Each row is a point on a tangle of strands that fork and nearly touch. The rows are in no order.
In the rows, zero is written as 100.
Points whose rows are less than 87.1 apart are linked; no others are. Some points are linked to none.
mul: [102,  64, 140, 108, 103,  78,  85,  90,  74,  78, 124,  85,  72,  98,  86,
  86, 135, 115, 131, 108, 157, 118,  79,  82, 151, 140,  78, 107, 108, 106,
 147, 111]
Femat: [ 63, 104, 157, 126,  83,  95, 120, 107, 116, 114,  98,  90,  90,  73,  81,
  82, 122, 108, 125,  95,  92,  85, 114,  65, 133, 138,  53, 107,  90,  94,
 112,  81]
zadi: [ 57, 144, 148, 137,  93, 146, 125, 135,  84, 103,  83, 114,  95,  96,  87,
  98,  98, 113, 114,  84,  84,  83,  86,  81,  82,  88, 102, 103,  82, 134,
  70, 143]
Fuz: [133,  60, 102,  83, 106,  91,  86,  49,  49,  75, 136,  82,  97, 106, 104,
  96, 125, 110, 108, 105, 157, 106,  91, 107, 129, 131, 104,  94, 114, 116,
 142, 120]
samu: [ 96, 122, 111,  96,  90,  93, 107,  82, 119, 122,  80,  74, 117,  67, 122,
 114, 107, 123, 114, 122,  57,  99,  54,  77, 110,  96, 117, 131,  77, 120,
 108,  98]
Rizib: [114,  64,  94,  58,  87,  84,  57,  99,  60,  99, 140,  76,  89, 100,  87,
 101,  99, 102, 111,  99, 120,  70, 115, 111,  99,  86, 110, 109, 101, 124,
  95, 143]
Lozar: [108, 135,  68, 126, 115, 107, 148, 103, 115,  90,  81, 129, 132, 117, 121,
  84,  83, 103, 105,  98,  91, 108, 118, 120,  51,  69, 117,  84, 102,  97,
  76,  96]
kikir: [ 71,  89, 143, 121,  85,  76,  97, 125, 124, 111, 105,  95,  82,  92,  68,
  82, 115,  98, 112,  83, 106,  83, 127,  70, 132, 122,  55, 121,  92,  86,
 113,  84]
gesil: [122,  93,  56,  99,  91,  69,  99,  86,  99, 104, 114, 107, 105, 118, 107,
 114, 106,  95,  86, 105,  84,  91,  94, 110,  84, 100, 114, 103,  87,  98,
 110,  96]
deko: [131,  74,  95, 142, 104,  96, 115,  85,  84,  75, 112, 124,  66, 122,  80,
  90, 125, 104,  87,  95, 149, 115,  86,  96, 110, 130,  88,  89,  89, 109,
 139, 108]
Ruguz: [ 91,  66, 154,  61, 106, 125,  51, 122,  70,  92, 121,  73,  91, 103,  75,
  88,  96,  98, 101,  77, 147,  89, 128, 106, 117, 104,  84, 102, 126, 109,
  85, 129]
tason: [ 94,  92,  91,  84,  76, 112,  90,  74,  69, 109, 111,  67, 114,  69, 121,
 123, 114, 125,  83, 100,  93,  46, 117,  74, 113, 123,  85,  98, 107, 103,
 119,  87]
Nume: [ 85, 103, 122,  95,  77, 100,  66, 135,  82, 117,  99,  84,  80,  86,  91,
 108, 113, 114, 106,  96,  86,  77,  94,  78, 108,  98, 102, 115,  79, 115,
  90, 124]
tafa: [ 90, 111, 102, 132,  82, 107, 102, 105,  85,  99,  83, 113,  81,  91,  93,
 120, 110, 121,  59,  85, 105,  40, 113,  75, 100, 140,  70,  77,  90,  85,
 131,  92]
Sas: [111, 123,  88,  65,  90, 120, 101,  77,  83, 109,  94,  81, 140,  79, 116,
  93,  72, 104, 108, 102,  84,  86, 144, 111,  77,  72, 105, 106, 119,  92,
  60,  93]
mozo: [ 84, 145,  66, 108,  91,  90, 101, 126, 112,  94,  53, 129, 116,  95, 117,
  98,  83, 112,  87,  94,  73,  70, 118,  89,  68,  87, 102,  88,  87,  82,
  76,  99]
tado: [ 71, 102, 106,  92,  78, 123,  61, 127,  74,  97,  81, 106,  93,  85,  85,
 124,  84,  91,  69,  85, 108,  41, 134,  86,  91, 104,  95,  87, 115,  95,
  77, 119]
Gusaf: [117,  73,  83, 127,  94,  66, 152,  51, 128, 102, 117, 113, 131, 100, 103,
 115, 126,  78, 105,  93,  96, 123,  74, 110, 128, 112, 100, 129, 119, 118,
 130,  78]
tokos: [129,  54,  95,  81,  95,  54,  76,  88, 100,  85, 150,  89,  90, 126,  82,
  87, 116,  86,  97,  82, 139, 107, 109, 105, 126,  98,  89, 123, 114, 105,
 113, 105]
remu: [ 76, 113, 102,  69,  78, 110,  58, 134,  93, 102,  66, 104, 110,  83,  96,
  99,  75,  90,  81,  82,  94,  63, 150,  89,  92,  85,  96, 104, 117,  82,
  58, 102]
Tob: [ 77, 149,  95, 102,  83, 104,  96, 129, 111, 102,  37, 113, 115,  69, 119,
 101,  87, 126,  85,  84,  72,  67, 119,  85,  84,  93,  89,  89,  98,  76,
  72,  80]
bilu: [107, 105,  70,  57,  84,  69,  70, 103, 130, 109,  88,  91, 115,  87, 116,
 105,  87,  99, 101, 113,  61,  91,  97,  98,  99,  79, 115, 128,  96,  74,
  93,  85]
bibe: [123,  84,  59, 113, 126,  84, 130,  99, 154,  92,  94, 129,  95, 128, 114,
 102,  99,  68,  75,  96, 102, 147,  87, 126,  97,  82, 109,  88, 122,  88,
  98,  66]
noto: [101, 102, 113, 101, 106, 147,  94,  87,  50,  84, 124, 108,  89, 117,  78,
 103,  73,  88,  93,  97, 126,  76, 114, 124,  66,  92, 116,  76, 108, 118,
  77, 161]
gifa: [110,  75, 115,  58, 114,  98,  78,  66,  82,  99, 128,  63, 110,  93, 128,
 110, 113, 109, 110, 118, 117, 134,  72, 102, 140, 125, 109,  91, 126, 100,
 133,  81]
vomo: [ 56, 154, 132, 145,  97, 137, 124, 147, 105, 100,  57, 126,  98,  92,  95,
  94,  91, 118,  94,  76,  86,  76,  96,  77,  81,  93,  89,  97,  86, 104,
  73, 117]
pibe: [121,  71,  76, 105, 103,  74, 112,  69, 113, 103, 122, 110,  93, 107, 104,
 139, 126,  99,  96, 123,  87, 107,  36, 105, 112, 116, 138, 115,  79, 120,
 141, 100]
zimer: [126,  69,  78,  40,  92,  81,  61,  83,  72,  96, 150,  73,  92, 112, 107,
 102, 101,  95, 102, 112, 109,  87, 113, 111, 105,  91, 112, 104, 112, 100,
 102, 111]
mav: [ 70, 159, 120, 142,  93, 124, 135, 118, 116, 104,  48, 115, 121,  73, 113,
  91,  95, 140,  93,  78,  76,  69, 104,  83,  83,  97,  78,  90,  94,  96,
  82,  95]
toz: [ 82,  92, 121, 106,  66,  97,  91,  97,  65, 113, 120,  78,  84,  74,  82,
 116, 125, 116, 115, 105, 101,  55,  97,  71, 115, 119,  93, 115,  82, 127,
 111, 134]
Zugug: [103,  95, 111,  47, 100, 135,  65, 117,  63,  91, 122,  89,  63, 106,  93,
  96,  82,  94,  98, 126, 122,  98, 132, 119, 111,  91, 106,  50, 118,  78,
  91, 103]
sar: [110,  94,  45, 104, 101,  55,  99, 114, 124,  99,  94, 128,  95, 123, 105,
 104,  92,  82,  83, 101,  82, 104,  93, 105,  83,  87, 113, 107,  82,  90,
  97,  93]
givo: [ 90, 130,  76, 132, 120,  91, 128, 128, 151, 104,  57, 121,  92,  96, 130,
 116,  99, 113,  97, 116,  57, 107,  51,  91,  86,  93, 116,  98,  73,  98,
 107,  89]
Dafef: [117,  73,  83, 124, 110,  77, 138,  86, 145, 106, 113, 112, 111, 107,  97,
 117, 119,  69, 113,  95,  96, 139,  56, 114, 116,  93, 120, 134, 109, 127,
 112,  92]
Mekod: [101, 126,  97, 105, 110, 127, 109, 105,  90,  98,  84, 105,  94, 109, 134,
  99,  90, 118,  73,  99,  98, 104, 108, 106,  88, 122,  89,  47, 109,  69,
 110,  67]
zif: [ 82,  91, 137, 100, 102, 164,  72,  90,  52,  78, 116, 100,  84, 108,  60,
 109,  75,  86,  82,  95, 141,  66, 105, 113,  80,  97, 104,  81, 132, 121,
  84, 167]
muf: [115,  90,  74, 114, 129, 100, 115, 118, 127,  87,  99, 126,  83, 138, 104,
  83,  91,  81,  78,  88, 116, 149, 106, 117,  91,  97,  89,  67, 112,  78,
  97,  71]
Kegom: [107,  69,  93, 129, 102,  68, 127,  84, 120, 102, 124, 114,  76,  98,  88,
 129, 132,  89, 112, 123,  98, 113,  35,  96, 129, 123, 122, 125,  72, 128,
 143, 113]
pid: [ 83,  81, 159,  47, 101, 135,  52, 126,  66, 107, 110,  61,  96,  91,  98,
  95, 110, 108, 116,  89, 119,  99, 123, 103, 124, 101,  93,  97, 123, 107,
  77, 107]
tis: [110,  90,  93, 161, 108, 100, 129, 108, 101,  84,  98, 131,  62, 124,  83,
  93, 118, 102,  79,  87, 131, 110,  87,  92, 100, 134,  72,  78,  82,  93,
 134,  94]
luve: [110,  59, 127,  98, 130,  92,  91, 116, 115,  94, 111,  90,  89, 124,  96,
  85, 112,  86, 105,  92, 137, 153,  84, 104, 133, 118,  86, 102, 120,  99,
 123,  72]
nadek: [ 94, 117,  76, 151,  97,  72, 135, 100, 131, 106,  75, 127, 103, 100, 108,
 108, 113, 116,  86,  92,  75,  74,  96,  88,  91, 116,  79,  94,  72,  92,
 127,  85]
vuta: [128,  69,  67,  62, 107,  70,  78,  86, 139, 101, 126, 110,  98, 115, 116,
 133, 104,  84,  79, 118,  85, 106,  66, 115, 119, 100, 133, 112, 103,  77,
 126,  80]
luvan: [111, 112, 103, 104, 131, 115, 124, 110, 126, 102,  94,  96, 116, 106, 106,
  77,  88,  87, 136, 102,  91, 162,  95, 123,  78,  60, 112, 120, 110, 114,
  68,  96]
luku: [110,  91,  81,  90,  91,  59, 105,  80, 170, 109,  92, 103, 131,  84, 100,
 103, 100,  94,  98,  89,  65, 107,  81,  93, 123,  90, 107, 157, 106,  86,
 112,  75]
rini: [ 86, 101, 123, 127, 112, 106, 111, 114, 100, 109,  96,  87,  73, 101, 110,
 109, 122, 116, 110, 120,  91, 126,  46,  87, 111, 124, 105,  93,  71, 118,
 125, 106]
Gazod: [106, 125, 105,  98,  96, 109, 116,  66,  92, 123, 100,  73, 131,  76, 128,
 106, 104, 117, 129, 120,  66, 111,  73, 101,  90,  88, 120, 121,  90, 127,
  94, 105]
nele: [ 93, 131,  66,  91,  99, 113, 110, 107,  73,  85,  97, 130, 110, 118, 103,
 104,  71,  87,  96, 118,  90,  76, 132, 118,  55,  74, 124,  71,  93,  94,
  65, 121]
sez: [113,  80,  88, 129,  94,  72, 148,  34,  83,  97, 125, 109, 127,  98,  96,
 116, 139,  90, 121, 105, 108, 121,  68, 106, 124, 124, 105, 110,  97, 135,
 133,  99]
kopar: [ 98, 123, 109, 128, 127, 126, 129, 112, 122, 101,  75, 105, 101, 105, 128,
  90,  96, 119,  91,  96,  92, 135,  80, 103,  97, 117,  84,  71, 103,  83,
 115,  64]
Rines: [ 79, 115, 124,  76,  91, 106,  63, 148,  98, 114,  73,  91,  78,  83, 107,
 101, 101, 116, 107, 109,  69, 103,  86,  80, 101,  80, 113, 104,  82,  98,
  76,  99]
pona: [113,  72, 116,  58, 107, 115,  57, 114,  68,  87, 129,  83,  70, 122,  85,
  86,  87,  92,  91, 100, 139, 102, 129, 119, 101,  95,  96,  79, 116,  89,
  93, 114]
kevu: [113,  95,  95, 105,  99,  79, 120,  56, 121, 110, 103,  89, 135,  90, 120,
 109, 116,  98,  92,  91,  96, 119,  81, 102, 131, 126,  89, 110, 119,  95,
 132,  64]
kaz: [104, 104, 103,  89,  91, 114, 105,  69,  81, 113, 115,  71, 143,  86, 104,
  94,  86,  93, 111,  78, 102,  85, 139, 106,  90,  87,  94, 115, 116, 118,
  75, 113]
takim: [ 91,  90,  97, 110,  97,  57,  88, 133, 139, 109,  93, 110, 101, 113,  76,
  78, 102,  78, 111,  73,  96, 106, 120,  89, 109,  84,  79, 145,  86,  97,
  90, 100]
burof: [ 89, 121,  69, 107,  93,  98,  95, 113,  78,  87,  97, 130, 110, 120,  90,
 102,  74,  79,  83,  98,  95,  57, 131, 105,  54,  80, 116,  93,  87, 105,
  66, 147]
vosu: [ 93, 109,  65,  99,  97,  76,  84, 151, 107,  93,  82, 130,  74, 121, 104,
 100,  85,  86,  98, 113,  84, 105,  96, 102,  73,  86, 114,  91,  74,  87,
  82, 107]
bef: [ 78, 113, 133, 125,  79,  86, 130,  82, 136, 118,  83,  83, 111,  65,  94,
  82, 113, 113, 131,  95,  79,  98, 104,  72, 132, 121,  64, 123,  97,  98,
 114,  70]
makab: [ 92,  73, 130, 120, 100,  86,  88, 129, 110,  95, 112, 100,  77, 118,  65,
  82, 106,  96,  95,  78, 138,  98, 122,  87, 126, 127,  61, 109,  95,  93,
 116,  97]
lafer: [101, 139,  57,  61, 101,  86, 104, 112, 129,  94,  74, 119, 107,  90, 104,
  81,  68,  86, 125, 144,  72, 120, 108, 116,  84,  48, 128, 101,  96,  69,
  67,  83]
Pavaz: [ 96, 106,  99,  65,  87, 124,  61, 129,  70, 100, 102, 100,  69, 100, 109,
 110,  92, 105,  83, 117,  98,  85, 116, 104,  95,  99, 107,  57, 105,  75,
  91,  91]
Rukul: [ 96,  90, 120, 134,  84,  87, 127,  82,  98, 109, 123,  99, 109,  96,  78,
  85, 113,  90, 122,  82, 107,  97, 117,  91, 111, 122,  74, 120,  93, 114,
 108, 113]
nov: [ 90, 122, 134,  76, 107, 107,  88, 101, 139, 115,  59,  73, 101,  62, 117,
 107,  95, 120, 114, 124,  59, 124,  52,  87, 113,  84, 122, 133,  83, 100,
  92,  84]
sinor: [ 80,  85, 136, 119, 122, 103, 117, 113, 130, 111, 101,  86,  84,  94, 103,
 103, 119,  97, 126, 109,  97, 144,  49,  84, 129, 117, 100, 123,  85, 122,
 121,  99]
kagem: [ 92, 142,  55,  79,  97, 100, 109, 115,  94,  90,  91, 132, 103, 109,  97,
  89,  72,  86, 122, 141,  75, 100, 122, 118,  66,  56, 133,  75,  89,  86,
  59, 112]
beri: [131,  66,  86, 141,  95,  81, 132,  79,  85,  86, 128, 121,  88, 121,  72,
  94, 123,  86, 103,  92, 137, 113,  92, 107, 101, 111,  92, 106,  88, 126,
 122, 120]
riri: [107,  83,  92, 104, 103,  57, 110, 103, 157, 112,  99, 102, 121, 105,  86,
  89, 104,  82, 105,  79,  84, 122,  97,  98, 121,  84,  87, 152, 110,  95,
 100,  77]
bonu: [ 94, 116,  84,  98,  75,  96, 106,  71,  95, 118,  83,  77, 126,  64, 118,
 117, 109, 128,  85,  90,  75,  55, 117,  78, 108, 113,  78, 104, 102,  95,
 113,  77]
Teziv: [ 94, 128, 103, 123, 126, 135, 136, 124, 107,  90,  91, 123, 117, 130, 102,
  74,  73,  88, 105,  88, 110, 117, 126, 116,  59,  71, 101,  87, 111,  98,
  63, 110]
vodi: [ 81,  86,  98, 119,  92, 114,  80,  80,  74,  82, 113, 103,  97, 103,  52,
 118,  77,  73,  62,  86, 128,  24, 131,  96,  80, 100,  91, 107, 118, 113,
  91, 159]
Fupa: [103,  76,  98,  63, 112,  73,  62, 127, 119, 108, 113,  89,  91, 115,  94,
  91,  94,  83, 119, 102,  91, 125,  92, 107, 105,  73, 115, 129,  98, 104,
  87, 102]
rer: [ 93, 129, 105,  99, 118, 132, 119, 123,  95,  98,  94, 109, 110, 111,  99,
  75,  72,  92, 131, 110,  93, 129, 115, 120,  62,  57, 116,  98, 101, 108,
  51, 119]
bog: [106,  99, 118,  56, 102, 111,  75,  93, 107, 118,  93,  66, 118,  91, 115,
  87,  89, 106, 118, 105,  92, 123, 113, 100, 111,  86, 103, 113, 122,  85,
  85,  78]
Noler: [113,  55, 123,  95,  97,  71,  92,  85,  86,  92, 145,  87, 104, 110,  70,
  78, 113,  83, 123,  75, 147, 120, 116, 106, 128, 109,  79, 124, 116, 124,
 108, 121]
fufu: [109,  81, 100, 123, 124,  95, 108, 123, 122,  94, 100, 110,  86, 134,  90,
  83, 100,  80,  90,  77, 125, 145, 103, 108, 103, 101,  81,  97, 109,  96,
 101,  86]
rakuz: [ 66, 119, 123, 127,  70, 115,  77, 140,  82, 100,  75, 116,  65,  82,  90,
 121, 116, 118,  64,  81,  97,  45, 104,  67, 105, 125,  83,  81,  78,  91,
 105, 114]
ruriz: [111,  53, 130,  98, 124,  79,  90,  95,  99,  85, 122,  90,  83, 109,  95,
  93, 127,  96, 114, 104, 156, 149,  66,  95, 151, 134,  95, 108, 115, 107,
 144,  90]
lafi: [107, 114,  65,  52, 101,  85,  83, 104, 131, 103,  88, 107, 102,  98, 109,
  95,  73,  88, 101, 132,  74, 117, 107, 115, 107,  68, 118,  94, 108,  63,
  91,  70]
Kiz: [ 86, 100, 148,  61,  98, 132,  68, 110,  83, 118,  91,  59, 110,  77, 108,
  95, 106, 116, 114,  90,  98, 108, 115,  91, 119,  99,  93, 102, 125, 102,
  77,  85]
Gak: [ 88, 134, 116, 113,  77,  94, 116,  85, 122, 119,  62,  79, 126,  51, 113,
  97, 105, 132, 100,  86,  68,  79, 105,  69, 108, 103,  75, 125,  95,  96,
  99,  78]
lugok: [ 97, 106,  92,  67,  89,  64,  71, 107, 151, 113,  66,  91, 126,  76, 104,
  95,  90, 108, 102,  96,  67, 101,  96,  85, 105,  75, 102, 154,  98,  77,
  92,  75]
gad: [107, 116,  76, 111, 104, 124, 125,  59,  47,  97, 111, 106, 125, 102, 112,
 120, 107, 124,  92, 116,  86,  72, 108, 116,  60, 106, 118,  70,  89, 122,
 103, 109]
led: [ 63,  93, 120,  97,  79, 150,  55, 111,  58,  93,  98,  91,  84,  70,  76,
 133,  99,  92,  67,  84, 116,  34, 115,  92,  97,  96, 106,  92, 124, 114,
  80, 141]
Zok: [118,  96,  83, 133, 108,  96, 141,  60,  77, 102, 124, 104, 119, 109, 101,
 114, 129, 104, 120, 111,  96, 121,  65, 117,  86, 103, 118, 101,  82, 145,
 123, 114]
gub: [100, 104,  86, 151, 106, 102, 107, 136,  94,  77,  88, 145,  57, 133,  81,
  92,  97, 102,  64,  84, 129,  81, 100,  92,  83, 125,  77,  77,  75,  85,
 117, 111]
bagof: [ 73,  79, 140, 103,  95, 155,  48, 101,  63,  76, 104,  91,  74,  92,  52,
 118,  88,  86,  65,  89, 144,  42, 107, 100, 101, 106,  95,  90, 146, 115,
  90, 155]
nizi: [113,  94,  81,  89, 100,  97, 106,  76,  89,  97, 124, 103, 128, 116,  97,
  88,  73,  71,  96,  81, 110, 101, 148, 118,  78,  71, 100, 104, 110, 109,
  62, 122]
dapa: [130,  85,  83,  84, 101, 110,  96,  57,  59,  92, 127,  87, 104, 113, 115,
 107, 106, 109,  77, 104, 121,  95, 112, 109,  98, 125,  99,  67, 111,  90,
 124,  85]
mipev: [129,  57,  83,  45, 106,  66,  54,  93, 102,  90, 148,  88,  81, 123, 102,
 100, 103,  88,  96, 112, 118, 109, 101, 122, 117,  89, 112, 105, 119,  88,
 111,  97]
fum: [ 76, 142, 129, 101,  92, 141, 101, 111,  89, 107,  68,  93, 125,  68, 104,
  96,  85, 112, 111,  83,  82,  87, 118,  94,  77,  74, 105, 110, 104, 108,
  54, 113]
nevur: [ 79, 108, 106, 117, 104, 125,  77, 155,  83,  82,  86, 131,  64, 129,  83,
  97,  81,  97,  72,  85, 115,  82, 105,  92,  79, 111,  93,  74,  86,  80,
  91, 120]
pudok: [113,  79,  93, 123,  99,  93,  99, 104,  79,  88, 125, 113,  85, 129,  69,
  97,  97,  87,  96,  85, 131,  96, 107, 108,  81, 100,  98, 103,  82, 116,
  95, 140]
madu: [ 83, 137,  88,  60,  77, 109,  71, 125, 109,  97,  44, 104, 116,  63, 110,
  93,  73, 108,  91,  99,  79,  76, 143,  91,  88,  76,  98,  94, 110,  63,
  61,  67]
Viv: [ 90, 115,  93, 145, 111,  93, 132, 115, 121, 107,  81, 114,  83, 100, 114,
 108, 114, 118,  96, 108,  71, 102,  56,  88,  93, 114,  97,  90,  69, 110,
 125,  93]
Kib: [ 96, 102,  86, 127,  89,  84, 104, 114,  90, 100, 104, 123,  98, 114,  78,
  99,  97,  92,  93,  83,  99,  71, 116,  97,  75,  98,  96, 109,  73, 115,
  89, 132]
pive: [100, 102,  99, 111, 102, 131, 110,  71,  48,  95, 121,  98, 112, 105,  87,
 112,  92, 101,  95,  96, 110,  65, 114, 110,  68, 102, 112,  84,  96, 130,
  92, 144]
supa: [104, 139,  82,  71,  90, 111, 100,  82, 110, 101,  62,  95, 142,  64, 117,
  82,  69, 116, 103, 101,  83,  90, 142, 107,  74,  67, 102, 108, 116,  73,
  65,  75]
kul: [111, 103, 100, 101, 104, 108, 113,  73,  75, 110, 120,  83, 116, 107, 112,
 107, 105, 104, 123, 112,  89, 121,  79, 114,  83,  97, 119,  98,  93, 127,
 101, 115]
ravez: [128,  93,  80,  74, 106,  89,  93,  90, 107, 100, 117, 103, 109, 122, 104,
  83,  82,  74,  90,  94, 107, 126, 132, 123,  96,  77, 104,  88, 117,  83,
  79,  85]
luga: [100, 132, 107, 108, 132, 119, 132, 103, 141, 107,  65, 100, 118,  84, 120,
  80,  88, 111, 129, 111,  80, 146,  70, 113,  79,  68, 118, 116,  98, 101,
  81,  78]
kof: [ 93, 129, 110,  66, 114, 111,  87, 121, 134, 110,  58,  95,  85,  82, 118,
 103,  87, 110, 117, 144,  57, 130,  67, 106, 103,  70, 129, 101,  88,  78,
  86,  76]
raket: [134,  92,  73,  95, 114, 106, 126,  65,  85,  88, 128, 106, 106, 128, 110,
  92,  96,  77,  94, 109, 111, 138, 111, 136,  87,  85, 113,  68, 112, 101,
  90,  87]
dolit: [101,  75, 127, 112,  85, 109,  93,  76,  68,  86, 125,  90,  89,  94,  70,
  96, 107,  99,  91,  86, 152,  65, 124,  85, 117, 139,  74,  98, 111, 102,
 124, 125]
nuriv: [126, 111,  63, 101, 119,  91, 129,  81, 148, 103,  86, 117, 123, 103, 127,
 102,  90,  93,  90, 109,  72, 129,  86, 124,  90,  81, 119,  94, 109,  83,
 100,  64]
lutu: [ 92, 118, 117, 121, 147, 134, 142, 108, 144, 103,  69,  95, 107,  97, 129,
  91, 100, 110, 118, 106,  90, 164,  59, 103,  99,  97, 107, 100, 107, 105,
 106,  70]
Paf: [120, 131,  61, 125, 116,  84, 150,  74, 136, 102,  77, 122, 139, 101, 127,
  98,  99, 115,  97,  97,  73, 107,  94, 118,  73,  76, 115, 101, 106,  96,
  95,  71]
vol: [112, 106,  93,  72, 117, 111,  90, 106, 116, 103,  99, 100,  72, 108, 122,
 113,  90,  99,  90, 143,  85, 126,  75, 117, 112, 105, 118,  56,  98,  63,
 120,  69]
deze: [110,  69, 110,  66,  93,  91,  78,  65,  60, 100, 131,  58, 104,  91, 117,
 114, 124, 119, 111, 113, 120,  97,  80,  93, 129, 128, 104,  96, 113, 112,
 135, 103]
Biz: [ 84, 134, 109,  61,  94, 117,  73, 141, 100, 112,  74, 100,  69,  82, 110,
 103,  93, 109, 119, 150,  59, 115,  82,  98, 104,  66, 128,  83,  84,  86,
  71,  91]
bufeg: [ 88, 120,  86, 156,  96,  77, 139, 118, 129, 102,  86, 129, 105, 106,  91,
  88,  96,  97,  85,  64,  96,  75, 131,  89,  89, 112,  65,  96,  84,  87,
 105,  92]
siros: [ 99,  78, 116,  83,  78, 102,  69,  99,  42, 100, 135,  78,  79,  85,  79,
 114, 113, 117, 117, 103, 120,  58,  95,  94, 102, 101, 108, 111,  90, 142,
 101, 164]
zasul: [ 74, 122,  79,  97,  98, 105,  79, 168,  90,  82,  69, 143,  70, 125,  97,
  93,  77,  91,  82, 108,  96,  89, 112,  95,  71, 101, 104,  67,  78,  74,
  77, 107]
nanu: [ 98,  71, 130, 135,  98,  79, 120,  69,  83,  85, 124, 103,  69,  92,  85,
  93, 144, 108, 141, 124, 136, 123,  58,  85, 143, 140,  94, 106,  83, 117,
 152, 116]
zefo: [120,  87,  57, 107,  93,  72, 117,  55, 101, 105, 117, 105, 121, 105, 115,
 130, 120, 108,  87, 114,  67,  89,  69, 110,  95, 106, 126, 105,  85, 113,
 132,  84]
bik: [115,  81, 111,  65, 124, 110,  87,  84, 115,  99, 113,  78,  92, 107, 126,
 110, 105,  94,  96, 126, 106, 144,  67, 114, 133, 123, 120,  78, 122,  77,
 131,  63]
nepip: [116,  84,  71,  87,  85, 114,  91,  53,  57, 102, 118,  81, 118,  86, 117,
 120, 106, 114,  72, 100, 110,  54, 128,  95,  93, 123,  94,  85, 107, 100,
 119,  92]
viki: [132,  92,  82, 109, 113, 118, 116,  65,  70,  84, 119, 111, 103, 128, 107,
  95,  96,  97,  73,  97, 128, 113, 122, 126,  79, 114, 100,  59, 112,  90,
 104,  95]
Sime: [ 84,  79, 132, 130,  86,  78, 125,  77,  94, 105, 128,  89,  98,  87,  84,
  91, 130,  94, 144, 110, 113, 111,  88,  80, 133, 133,  82, 117,  92, 123,
 125, 108]
bovi: [ 94,  98, 109, 109,  81,  96, 112,  78,  95, 116, 115,  84, 132,  89,  85,
  94,  94,  94, 109,  76, 105,  77, 142,  91, 100, 108,  77, 127, 106, 114,
  93, 116]
veb: [113,  97, 105,  87, 109,  92, 102,  77, 119, 113, 102,  77, 130,  93, 119,
  97,  99, 101, 110,  96,  93, 128,  97, 103, 120, 107,  93, 112, 118,  96,
 111,  71]
Zufas: [ 97,  80, 116, 107, 119,  84, 122,  98, 155, 111, 105,  93, 103,  91,  95,
 111, 112,  80, 126,  99,  88, 140,  53,  92, 132, 106, 120, 149,  96, 119,
 116,  92]
Saku: [ 93, 105, 108, 145, 118,  92, 135, 127, 135, 100,  83, 116, 108, 114,  88,
  75,  96,  88, 102,  64, 105, 123, 123,  97,  97, 104,  64, 108, 103,  91,
  97,  85]
mupa: [101, 120,  88, 112,  95, 117, 100, 104,  79, 101,  82, 107,  95, 101, 119,
 116,  97, 117,  60,  90,  98,  64, 121,  94,  85, 124,  83,  56,  97,  74,
 112,  82]
Sesi: [ 97,  91, 129,  93, 114, 120,  85, 126,  83, 107, 112,  84,  83, 116,  97,
  89,  99, 103, 119, 100, 109, 136,  87, 104, 105, 100,  96,  98,  95, 113,
  92, 114]
pul: [107, 113,  78,  62,  91, 113,  76, 106,  78, 107, 100,  95,  69,  99, 119,
 114,  96, 107,  86, 143,  81,  91, 100, 106,  97,  94, 113,  47,  96,  67,
 110,  78]
Mita: [102,  78,  98,  63,  98,  69,  62, 126, 120, 110, 106,  93, 110, 118,  82,
  80,  92,  84, 111,  78,  97, 113, 127, 106, 103,  68,  95, 137, 103,  92,
  73, 100]

A fork is a point with three links, a tip a point with one. Leave the first point through the second and follow the links. Name the first fork or tip that comes.
toz; siros: Noler
Ruguz; pona: Fuz
pive; noto: madu
luvan; rer: fufu
Rines; Biz: Gusaf
lafer; lafi: Fupa
bilu; lafi: Kegom

Follow the links from the first point to the second, and from the first to the third. Name the last point that the two ways share.
rini; lutu; remu: fufu
led; bufeg; vomo: madu
bik; Gazod; givo: Gusaf
Fuz; Zufas; samu: Gusaf
lutu; Zufas; ruriz: fufu
vomo; noto; Teziv: madu
